Each scene shows the same named points in several views. A view is turned or mirrored, and shifted as a whole, has a little noise and may leave points out.
In the rows, zero is written as 128.

Scene 1
View 1
Lil: [151 125 152 132 142 132 124 208  24 127  85 143 167 158  97 123 119 133
 117 120 113 202 180 170 115 128 149 161 177 222  89  75 104 110 227 108
 138  58  65 174 163 121 154 105 114  36 119 151 126 119  58 170  94 184
  94  39 130  98 110 137 133 119]
naf: [100 134 112 118 131 122 136  99 136 155 111 117 102 146  93 139 139 113
 101 125 161 109 109 119 120 127 120 155  94 156  90 128 112 100 118  92
 130 152 108 132 158 123 100 162 116 146 155 126 152 126 165 126 113 121
 151 138 161  94 109 125 109 140]
Semed: [119 109 111  94 119  98 139 153 116 175 104 130 133 170 104 143 134 139
 103 131  86  83 198 167  98 112 140 137 106 128 129 120  98  43 131  70
 141  93  69 122 105 125 128 134 134 138 165 154 131 141 181 143 147 111
 131  83 126  60 129 109  83 186]
puvo: [101 152 133 139 152 137 144  99 124 127  96 126 113 138 101 121 138 109
 117 130 166 153  92 111 134 140 115 168 105 191  80 108 128 122 133 118
 135 155 126 147 189 113  95 152 110 137 128 116 147 119 149 126  95 150
 158 126 169 115 112 125 119 122]
Bap: [109 123 136 108 152 114 141 160 100 140  92 120 112 171 107 135 117 111
 101 142 121  97 165 169 117 129 142 131 113 165 131 128 121  61 136  71
 162 114  97 108 131 119 102 124 149 132 158 124 156 130 192 141  95 106
 158  66 151  61 137 116  94 172]
Duno: [122 130 105  99 136 157 127 102 126 179 112 123 146 132  84 116 140 135
 128 125 143 169 117 100 130 116 106 181 131 200  96  90  89 100 186 113
 134 118  86 194 203 126 107 150  80 138 136 139 133 128 133 122 101 171
 127 124 152 136 123 136 129 102]
Bisu: [117 114 105  82 130 123 140 127 141 187 108 126 140 157 104 124 138 139
 123 143  76  99 190 146 109 106 123 149 105 145 141 103  94  35 143  87
 149  97  77 147 131 119 112 131 113 171 157 150 124 145 205 127 148 123
 143  94 130  90 146 106  83 180]
voti: [ 99 133 104  96 149 144 138  80 159 177 109 112 105 141  94 126 138 114
 115 137 148 110 107 110 132 124 108 161  94 172 117 123 106  74 134  88
 149 152 110 146 180 120  76 157 110 185 157 125 156 129 208 108 101 121
 172 138 167 108 136 122 107 138]
rok: [ 96 141 132 152 127 109 142  98 119 124 102 131 101 140 105 137 150 108
 104 118 165 129 100 116 120 137 128 163  90 146  65 120 133 134  96 119
 111 164 121 125 153 115 117 168 118 121 137 126 139 120 132 135 128 137
 144 143 165  99  89 125 109 137]
fonut: [106 129 127 135 121  90 136 147  94 130  96 122 103 165 100 151 130 111
  87 116 154  95 141 159 108 136 145 139 102 138  82 136 123 103 110  82
 126 136  95 101 119 125 130 152 146 102 162 133 152 122 136 154 121 111
 133 108 153  59  97 131 103 158]
lenus: [104 132 117 135 115 103 138 100 125 141 109 131 112 149 102 142 154 120
 103 115 143 116 125 123 109 126 128 157  92 130  72 116 121 117 101 111
 107 145 106 128 138 118 129 164 116 127 147 143 129 127 133 136 145 132
 131 142 151  91  94 123 103 146]
Libo: [118 119 137 106 142 114 147 159 116 150  93 143 149 164 125 111 135 138
 129 148  40 123 223 174 108 114 132 147 110 150 148  79 120  35 137 113
 152  80  89 138 118 105 122 106 125 151 131 154 107 149 193 136 155 141
 148  57 119  88 145  87  76 195]
fogev: [124 141 134 141 135 128 132 137  77 128  98 130 129 140  92 132 135 117
 110 112 167 178 106 124 120 137 128 172 138 194  62 101 113 143 168 116
 120 125  95 164 183 119 128 147 107  76 130 136 141 114  79 149  94 167
 117 113 157 112  93 144 136 103]
Pini: [103 127 101 108 122 122 130  95 136 168 114 110 101 143  84 148 140 116
  93 119 175 101  98 111 122 127 120 157  97 155  85 140 102 104 126  77
 129 155  98 134 163 127 101 173 117 139 168 131 162 123 162 128 108 114
 145 146 167  88 109 141 114 130]
ruzo: [119 145 170 167 152 105 138 198  29  75  77 134 112 166 105 138 115  96
  91 117 166 174 129 173 118 154 159 146 142 201  60 111 144 144 160 105
 138 116 106 115 153 114 138 124 149  34 128 122 153 105  71 169  75 151
 127  57 158  68  87 140 128 129]
voz: [ 98 152 136 173 117  98 138 102  99 100 100 127  92 142 101 143 149 101
  89 102 201 141  74 113 118 148 132 165  97 145  27 128 140 175  94 120
  94 177 124 118 158 118 133 178 118  85 138 126 146 107  85 145 119 140
 131 157 171  93  60 141 123 117]
View 2
voz: [ 75 157 153 114 112 114 116 169 109 162 171 153  90 174 110  83 133 122
 177 133 129 134 160  80 149 145  55 168 169 123 142 110 156 165 108 111
 188 149 143  54  78  67 117 114  76 163 129  99 161 159  51 127 107 122
 135 124  58 103 119 136  73 134]
Duno: [161 200 130 113 182 138 117 181 129 197 138 155 103 137 159 139 110 139
 186 141 133 132 103 137 152 170  80 182 121 160 172 141 133 131 134 140
 140 100  76  84 117 113 162  91 104 121  86 124 124  87 147 142 144 148
 191 103 103 157 144 178  98 164]
Bisu: [160 159  88 150 162 137 143 145  82 217 117 154 156 108 139 155  79 149
 154 169 126 176 119 135 120  98 156 142 164 131 141 150  68 105 113 182
  96 102 110 128 140 151 115 123 126  67  90 154 120  76 178 120 134 151
 131 159 127 185 137 131 105 135]
naf: [126 174 101 132 123 133 124 161 111 196 139 150 109 139 124 123 117 119
 161 142 128 152 138 110 144 122 102 148 166 116 137 113 126 135 113 177
 164 121 126  87 110 105 143 129 102 117 117 130 143 106 112 139 123 121
 140 142  84 137 134 133  92 161]
lenus: [104 143 132 137 128 122 132 150 101 194 143 154 118 152 125 112 113 131
 158 160 130 157 148  98 134 123  95 161 166 121 147 129 116 135 111 131
 150 140 129  77  99 101 115 119 101 122 111 124 149 128 104 124 115 142
 135 142  91 144 118 120  88 134]
ruzo: [106 178 155  77 171 117 110 196  59  77 188 157 111 124  94  93  92 154
 219  96 101 111 137 129 143 154  78 151 158 179 129 133 125 170 123 141
 130 105 175 117 113  94  44  90  62 146 115  89 114 151  78  97 132 123
  94 108  58  82 131 200  45  86]
rok: [104 154 136 130 114 124 122 162  99 190 159 158 103 161 122 105 118 118
 164 144 123 158 136  91 137 133  84 162 168 119 139 115 137 151 109 141
 170 136 136  74  99  79 119 122  90 138 121 126 154 135  84 124 110 136
 136 135  83 129 124 134  88 146]
Lil: [145 192 165  70 243 117 115 199  69  87 166 156 125 104 127 115  77 189
 230 118 119 100 116 163 140 180  90 176 122 219 168 179  98 148 142  99
  78  93 123 127 122 130  49  54  75 114  72  90  89 124 144  96 155 157
 129  91  90 123 133 224  51  72]
Pini: [121 180  86 133 127 132 126 162 130 189 131 140 108 134 123 125 131 122
 163 141 132 143 160 114 153 121  97 142 164 111 143 106 129 129 111 171
 172 129 118  83 104 113 162 126 105 120 116 122 140 105 111 149 131 102
 145 146  74 140 134 119  86 166]
fogev: [124 192 151  89 174 122 107 193 111 133 162 152  94 145 128 101 119 143
 206 121 123 111 135 127 154 171  61 172 134 166 159 132 144 157 129 118
 151 118 119  80 100  94 112  90  76 146 101  95 126 135  98 126 138 127
 150  99  69 112 131 179  65 126]
Semed: [131 147  84 145 166 128 152 138  74 182 119 146 160 102 120 138  83 160
 156 166 130 166 154 135 121  90 164 128 175 127 134 147  53 109 107 165
  89 120 137 134 131 158  86 123 115  67  94 137 116 101 158 115 130 136
  99 169 106 169 124 117  82 111]
puvo: [144 190 133 117 131 140 104 186 103 185 162 162  94 144 132 124 113 112
 178 125 111 150 101 110 144 150  74 169 148 144 138 116 154 152 120 176
 167 102 118  89 117  81 145 116  91 139 114 133 139 100 108 135 128 132
 165 112  91 127 146 181 102 170]
Libo: [158 137 119 143 167 133 143 149  38 194 142 169 164 109 132 151  51 156
 159 168 108 190  91 129 102  97 161 153 165 152 132 163  58 118 115 173
  68  90 131 148 153 145  57 114 120  65  87 163 114  85 170  94 123 185
 115 151 140 176 138 156 106 108]
fonut: [101 153 105 125 136 123 133 155  89 147 143 146 129 127 102 111 106 142
 170 141 122 145 169 118 137 109 119 133 184 124 127 121  96 137 104 158
 136 131 159 105 111 117  89 121  94 112 120 113 133 133 102 119 121 114
  92 155  70 126 124 124  65 114]
View 3
voz: [134 127 144 123 104 117  96 181 176  94 110 108 146 106 126 142 151 201
 186 165 155 128 161 126  95 129 154  83 135 173 128 205 192 151 155  82
 109  86  96 114 130 129  80 180 112 157 159 127 122 107 115  63 129  90
 123 183 116 105 115 186  82  92]
fonut: [121  87 185 159 122 135  93 157 165  88 139 172 102  86 123 138 142 156
 148 120 149 108 140 130 104 134 144 106 120 128 125 190 169 103 129 133
 149  76 138 101 142 148 116 140 130 154 128 127 120 107 119 127 103 105
 134 174 140 121 148 153 115 109]
Bisu: [150  92 172 190 141 140 110 102 109  87 145 195  89  89 124 116 121 111
  90 145 107  99 110 147  63 157 121 139  92  68 122 134 136  69 116 169
 131 123 153  99 153 120 151 140 171 154 108 145  96 147 134 176 101 164
 119 109 119  94 207 147 166 128]
lenus: [135 116 162 155 117 131  95 143 143  82 117 138 119  97 133 131 147 173
 146 165 144 109 139 143  82 142 140 103 122 129 115 172 168 114 133 125
 113 111 114 108 141 118 112 170 138 163 134 134 116 129 117 110 117 114
 116 152 113 101 162 162 114 111]
voti: [177  98 154 152 113 103  92 120 152 113 142 162 131  88 120 126  89  98
 137 174  83 148 120 124  83 149 106 112  59 115 116 121 165 112 119 166
  90 108 130 131 127 110 119 158 130 142 119 118  80 126 129 137 127 188
 121 120  75 104 161 165 146 115]
fogev: [157 122 100 117 119 109 135 167 144 134 129 153 149 140  94 120 135 183
 142 128 119  95 163 128  66 132 158 109 115 121 167 198 168 122 179  62
 140  98 123 116 135 141  89 165 137 139 155 174 108 139 143  87 130 117
 127 147 130  93 122 217 111  85]
Libo: [137 114 169 210 168 160 126 125  76  73 137 187  69  93 137 132 120 111
  87 135 109  73  95 130  52 145 130 165 116  56 142 167 134  52 132 146
 165  84 181  45 161 126 153 135 185 152 125 132 104 134 140 189 100 161
 118 111 120  82 206 147 175 106]
ruzo: [130 118 126 129 139 126 131 205 154 129 137 169 122 123  97 146 128 167
 157  81 132  78 156  92  95 113 163 123 136 130 188 248 175 111 192  50
 199  23 163  71 143 174  89 137 127 140 165 148 123 103 142 107 118  99
 146 186 154 111  99 202 104  70]
Pini: [156  87 160 135  99 106  90 132 182 107 136 166 137  95 114 116 124 143
 150 153 120 137 146 138  96 149 129  88  82 134 113 145 169 123 118 150
  94 121 111 146 128 125 109 160 121 152 119 136 102 129 119 109 118 136
 124 151 114 118 148 166 121 120]
Semed: [124  78 196 195 143 148 103 115 126  75 147 206  75  82 126 122 138 129
  99 112 137  89 118 151  80 151 136 131 110  75 122 161 138  65 112 169
 156 105 157  92 159 141 149 128 165 157 107 147 110 132 125 177  91 131
 130 136 147 109 196 133 153 128]
puvo: [170 131 122 131 113 107 111 157 147 118 125 131 147 111 114 132 104 137
 155 172  97 127 135 111  74 138 128 114  90 134 141 167 177 131 156 104
 105  90 122 114 127 115  96 173 126 143 147 125  94 122 137 102 137 160
 119 136  81  94 133 196 121  92]
Lil: [143 120  88 135 154 127 168 174 102 152 142 204 117 160  77 113 142 176
  98  63 113  37 161 118  47 129 175 146 132  64 214 230 139  75 202  35
 209  78 173  80 153 174 109 130 161 131 156 211 115 155 163 124 113 111
 140 138 181  86 136 224 138  75]
naf: [156 100 159 144 111 111  93 136 164 104 133 153 130  94 118 130 119 141
 147 162 115 133 135 134  91 146 129 101  88 133 120 154 168 119 126 141
 103 107 118 130 131 120 109 161 127 152 128 128 102 120 123 115 119 143
 124 145 104 108 152 168 124 112]
Bap: [143  82 180 174 136 131 103 141 151 103 158 201  93  78 114 137 103  97
 125 107 110 110 115 113  98 136 126 132  90  99 140 171 157  85 129 155
 165  57 172  88 143 151 131 126 137 145 120 119 101 109 129 166 102 155
 139 151 127 117 155 149 148 108]
Duno: [181 119  91 125 117  98 136 127 127 141 130 168 154 137  95 101 119 151
 115 155  86 100 149 138  45 151 140 120  80  93 155 147 150 110 159  95
 103 144 121 143 131 114 105 170 148 141 136 182  90 165 147 105 134 160
 121 101 110  81 156 213 137 102]
View 4
Pini: [ 72 118 124 157 151 116 111 146 144 135 128 147 179  76 160 107 126 124
 115 129 125 133 104 162 108 173 118  79 115 128 141 117 141 139 125 133
  92 127 124 123 119 112 144 139 139 157 143 186  90  99 148 184 175 118
 110 133 161 133  83 110 153 156]
ruzo: [109 102 153 112 129 207  62 135  98 149 159  96 230  68 133 149 127 125
 193 174 182 154  73 190 139 122 158   5  87 172 132  81 133 140 151 108
  44  39 105 171 121 192 116  88 113  76 133  99 162  92 145 142 170 121
 161  91 122 150 125 147 126 131]
fogev: [ 84 110 134 129 154 189  67 127 129 140 146 104 211  32 118 136 141 106
 160 177 180 148  88 176 128 147 105  50  88 154 163  76 130 127 144 102
 105  71  94 118 118 140 131 141 118 126 147 137 134 117 159 162 173 123
 147  97 149 154 119 163 147 136]
Semed: [ 54 106 163 130 157 149 101 114 175 116 147  97 169 104 198 116 140 108
  96 102 115 110 115 144 114 126 135 100 169 121  49  93 193 109  63 168
  55 128 138 180 159 143 159 119 124 138 127 153 136  68 174 132 144  61
 131 121 117 145 145  68 131 152]
voti: [ 88 117 105 128 142 114 103 123 138 123 112 169 162 103 174  90 137 119
 125 142  99 124 109 161  89 152  87 111 127 104 145 122 134 135 123 151
 124 144 106 121 130  90 167 139 127 183 146 170  79 117 148 179 161 130
 103 132 135 135 114  70 150 167]
voz: [ 92 114 133 173 138 145  86 163 136 150 125 124 193  56 119 158 112 134
 123 172 178 164  86 161 142 198 132  25  96 163 164  95 126 176 176  87
  69  77 132 139  71 145  98 142  85 104 144 185 108 126 136 173 166 142
 116 130 162 113  73 149 161 127]
Bap: [ 93 108 144 110 128 141  97 124 130 129 135 137 183 125 191 107 131 130
 145 130 110 121  97 166 105 118 142  75 134 122  95 110 156 132 107 160
  58 113 123 178 148 148 151  93 126 132 126 128 124  83 152 150 154 103
 127 122 110 141 134  66 127 154]
Duno: [ 72 116 110 118 167 170  76 109 143 126 136 122 188  35 136 106 160  93
 146 170 150 127 104 165 102 136  62 109 109 123 166  77 137 107 120 125
 157 110  74  86 135  98 168 164 128 174 153 146 112 129 169 168 168 115
 135 104 146 158 141 134 152 149]
naf: [ 82 117 122 144 142 124 103 137 143 133 124 146 172  90 160 112 130 124
 118 142 125 135 106 160 110 164 111  83 123 127 137 112 141 145 128 134
  94 124 122 135 116 119 144 136 119 149 144 174  92 110 147 174 160 123
 110 130 140 130 102  98 151 153]
puvo: [105 115 111 128 132 150  80 128 123 139 117 148 176  77 139 120 134 122
 148 175 143 145  93 167 111 153  88  78 103 129 169  99 123 150 157 119
 117 102  99 125 105 120 141 137  97 148 143 150 100 138 142 167 160 147
 118 121 129 131 122 104 151 145]
rok: [ 90 117 125 155 132 139  89 145 146 138 121 133 169  78 142 143 123 131
 116 161 151 151  95 154 124 178 114  64 119 143 146  98 139 164 150 110
  87  98 128 144  87 132 118 141  79 127 140 181 102 126 143 160 157 136
 110 135 144 116  97 112 156 137]
Libo: [ 78 102 157  94 142 178  73  84 174 104 134  98 152 113 194 126 152 101
 114 141 116 108 117 136 111  91 104 122 182 108  55  68 194 118  68 166
  86 115 115 189 153 144 165 119  78 140 124 114 150 104 177 100 130  71
 133 113  78 145 195  38 126 139]
View 5
Duno: [120  72 106 133  99 100  90 123 139 126 182 167 136 132 114  79 125 113
 162  77 128 145 139  82 118 110 124 114 116  65 163 137  98 106  79 185
 144  79 109  91 100 114 117  81 123  77 173 163 100 141 109  99 117 132
 128  97  92  79 168 187 110 223]
rok: [111 106 122 114  78 116 132  97 111 161 145 142 150 127 140 117 100 113
 118 143 134 129 125 117 135 135 114 144 126  93 142 129 163 127 147 160
 141 115 127 118 104 142  99  95 136 100 135 130 109 114 151 125 124 126
 127  98  90 113 160 165 152 129]
Pini: [101 101 108 132  86 121 129  82 124 156 167 148 101 113 117 118 122 122
 140 119 137 114 109 113 137 142 102 145 121  54 157 133 129 133 134 166
 119 144 123  94 117 136 128  69 130 112 147 153  97 132 138 152 126 118
 160  63  81 108 150 178 151 149]
Libo: [131 111  58 161 121  93 107  74 176 128 120 190 128 125 137 114 123 195
 108  87 105 208 119  96 176 186 126 152  77 144 197 138  56  88 175 137
 129  82 119 150 114 175 121 164 167  63 145 159 115 145  72 116 153 145
 105 137 142  95 149 117 116 231]
ruzo: [123 144 146 135 169  94 117 130 134 218 169  90 143 127 148 120  76  93
  78 125 128  98 140  91 180 123 137 125 105 133 122 167 101 170 128 181
 195 128 159 184  18 137  67 112 136  51 138 110 135 112  70  93  93 184
  98 129  48 118 138 137 100 141]
Bisu: [120  99  55 162 108 105 111  60 176 125 145 187  88 113 118 115 136 194
 138  83 114 186 106 100 167 186 105 152  92  98 202 132  58  96 166 143
 107 110 114 117 131 172 143 128 153  84 152 167  99 156  85 146 150 129
 141  99 134  98 147 139 124 222]
fogev: [125  93 140 123 127  99  97 132 129 173 188 117 153 133 131  95  94  88
 139 108 128 119 142  86 133 113 127 114 121  92 129 146 119 136  97 191
 179  93 133 125  56 128  82  84 125  70 158 127 122 123 104  93  99 148
 117 114  67 101 163 174 106 173]
naf: [102 110 104 130  83 118 127  85 123 152 151 157 115 117 123 116 118 131
 125 119 133 126 115 113 141 140 111 150 115  74 162 134 130 130 141 156
 120 132 121 108 117 136 125  85 134 102 141 152  99 125 136 139 128 125
 142  75  88 107 150 168 150 155]
Lil: [147  96 128 156 196  80  77 134 174 187 206 100 137 136 136  98  86 114
 134  72 111 139 152  63 171 137 143 103  95 128 142 163  43 132 100 195
 215  75 150 164  14 155  65 121 133  29 174 119 144 146  28  75  92 185
  97 156  83  94 160 142  53 225]
Semed: [121 110  71 164 135 109 121  45 175 152 154 156  74 111 125 137 122 186
 133 101 111 170 101 107 185 210  99 160  90 108 191 133  61 111 193 142
 128 129 133 132 109 201 128 130 154  82 149 148 117 158  78 162 146 132
 152 105 125 111 140 126 122 192]
lenus: [118  94 113 127  90 119 124  80 122 157 155 139 135 127 135 120 104 130
 138 139 130 143 122 117 141 159 104 151 116  93 153 123 145 113 161 160
 144 108 129 113 106 170 104 100 140 100 142 126 118 125 140 140 130 118
 140 103 106 113 165 162 146 143]
fonut: [112 124 110 138 125 115 135  73 136 185 157 123 100 116 134 136 102 134
 110 139 127 122 111 114 175 174 105 154 109 102 154 142 115 144 175 155
 149 147 140 142  85 177 108 104 140  92 135 124 123 129 113 151 127 139
 142  99  85 121 143 142 137 132]
Bap: [101 145  80 159 131 105 129  75 160 172 133 156  84 106 126 131 121 169
  83 102 123 138 104 104 189 168 119 156  90 106 185 157  60 150 162 146
 115 156 132 155  93 147 134 119 149  77 138 162  98 132  79 146 134 157
 131  88  87 109 121 127 128 180]
voti: [ 92 106  83 136  64 112 125  93 129 132 137 193 109 112 114 102 140 142
 123  98 136 138 110 109 133 128 115 147 109  63 179 139 112 125 115 155
  88 130 100  96 142 108 152  83 136 105 149 183  71 131 136 138 141 123
 142  58  88  91 147 173 153 189]
voz: [116 105 155  97  88 121 136 108  93 184 162 106 164 134 144 115  83  79
 121 162 139  98 133 117 130 122 114 136 131  92 118 129 190 140 140 175
 167 119 137 123  76 146  77  78 127 105 135 103 124 105 160 119 106 126
 128 102  67 121 167 174 151  94]

Which points are out of place in each view (at most two, in the order of its rows)? Write - if all are in place.
view 1: -
view 2: fogev, puvo
view 3: voti
view 4: Bap
view 5: Libo
